Each row is a point on a landscape with many valleys, with its height.
A ball rolls from a point to the lowest of its 5 nearest points, and stops where none of them is lower. Distance is the straight distance between rows; heights are no part of it.
K925 height 6.12: | 191 | 133 |  67 |  83 | 133 | 145 | 131 |  82 | 125 | 188 |
K502 height 1.34: | 100 | 122 | 152 | 165 | 120 | 131 | 142 | 139 |  87 |  91 |
K594 height 2.60: |  90 | 147 | 171 | 137 | 122 | 109 | 165 | 126 | 148 |  62 |
K461 height 5.54: |  87 | 116 | 148 | 188 | 139 |  96 | 166 | 132 |  94 |  78 |
K303 height 0.64: | 100 | 122 | 107 | 184 | 158 | 114 | 122 | 102 |  73 | 149 |
K474 height 6.56: | 153 | 109 | 117 |  83 | 141 | 130 | 119 | 161 | 154 | 130 |
K909 height 6.11: | 204 | 114 |  62 |  69 | 129 | 157 | 147 | 101 | 121 | 194 |
K882 height 6.07: | 189 | 134 |  66 |  77 | 122 | 138 | 120 | 128 | 156 | 195 |
K393 height 2.79: |  95 |  98 | 158 | 202 | 161 | 128 | 128 |  81 |  47 | 142 |
K28 height 6.58: | 103 | 117 | 156 | 209 | 167 |  80 | 160 | 105 |  78 |  78 |
K978 height 5.97: | 167 | 120 | 115 | 114 | 110 | 139 | 103 | 124 | 149 | 188 |
K118 height 4.49: | 124 | 119 | 185 | 127 | 109 | 119 | 148 | 133 | 131 |  88 |
K687 height 6.14: | 137 | 121 | 124 |  49 | 117 | 145 | 100 | 178 | 164 | 142 |
K116 height 7.05: | 149 | 130 | 125 | 119 | 142 | 126 | 115 | 117 | 141 | 105 |
K473 height 2.86: | 119 | 138 | 108 | 155 | 140 | 133 | 108 | 109 | 110 | 113 |
K481 height 7.02: | 160 | 142 | 144 |  97 | 145 | 114 | 119 | 172 | 164 | 119 |
K83 height 4.63: | 142 | 101 | 118 | 106 | 121 | 157 | 115 |  95 | 129 | 148 |
K942 height 5.01: |  75 | 139 | 187 | 221 | 116 |  81 | 169 | 138 | 118 |  84 |
K301 height 2.61: |  65 | 158 | 193 | 199 | 110 |  90 | 163 | 148 | 143 |  80 |
K529 height 3.61: |  99 |  97 | 153 | 195 | 136 | 123 | 136 | 135 |  55 | 113 |
K321 height 7.68: | 153 | 113 | 122 | 104 | 141 | 125 | 119 | 137 | 154 | 119 |
K500 height 6.15: | 159 | 101 | 121 |  95 | 119 | 144 | 112 | 130 | 155 | 148 |
K777 height 5.49: | 134 | 131 | 202 | 106 | 122 | 109 | 137 | 155 | 159 | 104 |
K738 height 3.56: |  80 | 155 | 156 | 167 | 133 |  99 | 174 | 139 | 141 |  66 |
K931 height 3.62: | 106 | 135 | 168 | 140 | 125 | 120 | 167 | 129 | 138 |  71 |
K956 height 6.03: | 177 | 144 |  80 | 104 | 121 | 132 | 121 |  92 | 130 | 195 |
K546 height 4.07: | 118 | 149 | 140 | 153 | 123 | 132 | 108 | 125 | 118 | 101 |
K625 height 8.58: | 155 | 151 | 152 | 128 | 142 | 121 | 108 | 131 | 151 | 110 |
K838 height 4.13: |  87 |  90 | 160 | 198 | 163 | 111 | 141 |  84 |  57 | 104 |
K899 height 0.63: | 105 | 117 |  89 | 139 | 138 | 150 | 130 |  95 | 103 | 129 |
K439 height 1.39: | 101 | 112 |  85 | 156 | 153 | 131 | 136 | 102 |  85 | 148 |
K174 height 6.05: | 175 | 143 |  75 |  80 | 121 | 142 | 110 | 145 | 171 | 194 |
K584 height 2.67: | 122 | 117 | 103 | 126 | 129 | 150 | 117 |  91 | 118 | 132 |
K609 height 0.51: |  81 | 163 | 181 | 157 | 122 |  84 | 161 | 125 | 160 |  56 |
K618 height 6.13: | 148 | 104 | 118 |  86 | 119 | 141 | 100 | 154 | 160 | 166 |
K189 height 4.06: |  76 | 151 | 178 | 206 | 117 |  85 | 177 | 146 | 135 |  75 |
K906 height 3.90: |  89 | 131 | 148 | 165 | 129 | 121 | 166 | 134 | 106 |  63 |
K257 height 6.08: | 153 | 120 | 106 |  78 | 114 | 154 | 119 | 170 | 163 | 178 |
K606 height 6.06: | 152 | 156 |  94 |  60 | 109 | 154 |  98 | 170 | 190 | 180 |
K302 height 4.12: | 128 | 112 | 110 | 116 | 137 | 141 | 113 |  96 | 126 | 122 |
K262 height 1.81: | 106 | 121 |  86 | 169 | 143 | 119 | 123 | 103 |  91 | 137 |
K375 height 6.25: | 128 | 148 | 131 |  16 | 112 | 132 | 103 | 182 | 175 | 129 |
K718 height 4.27: | 123 | 107 | 101 | 120 | 115 | 161 | 120 |  81 | 101 | 160 |
K593 height 3.32: | 121 | 144 | 152 | 155 | 115 | 137 | 115 | 130 | 110 |  96 |
K184 height 2.97: | 103 | 147 | 112 | 164 | 116 | 132 | 112 | 128 |  89 | 120 |
K437 height 5.86: | 173 | 125 | 109 | 123 | 110 | 137 | 100 | 101 | 141 | 185 |
K556 height 6.09: | 196 | 123 |  64 |  72 | 125 | 160 | 130 | 124 | 141 | 192 |
K309 height 3.63: | 119 | 137 | 169 | 140 | 116 | 138 | 131 | 131 | 117 | 105 |
K46 height 4.23: | 103 |  87 | 157 | 192 | 148 | 110 | 136 | 108 |  60 | 118 |
K286 height 6.10: | 145 | 163 | 115 |  32 |  99 | 151 |  87 | 165 | 179 | 166 |
K746 height 6.04: | 165 | 135 |  98 |  89 | 113 | 147 |  97 | 162 | 169 | 184 |
K491 height 6.24: | 127 | 143 | 115 |  43 | 128 | 130 | 116 | 185 | 175 | 115 |

For each start below, name the point where the ball stops.
K838: K303
K942: K609
K777: K609

Call two points neighbours if one is among the 5 nearest of the other. Go from one point of each pair to the other, from neighbour to neighbour, staying as low as possible. Name the highest point that can't be avoided.
K899 and K502: K184
K303 and K609: K309
K899 and K303: K439
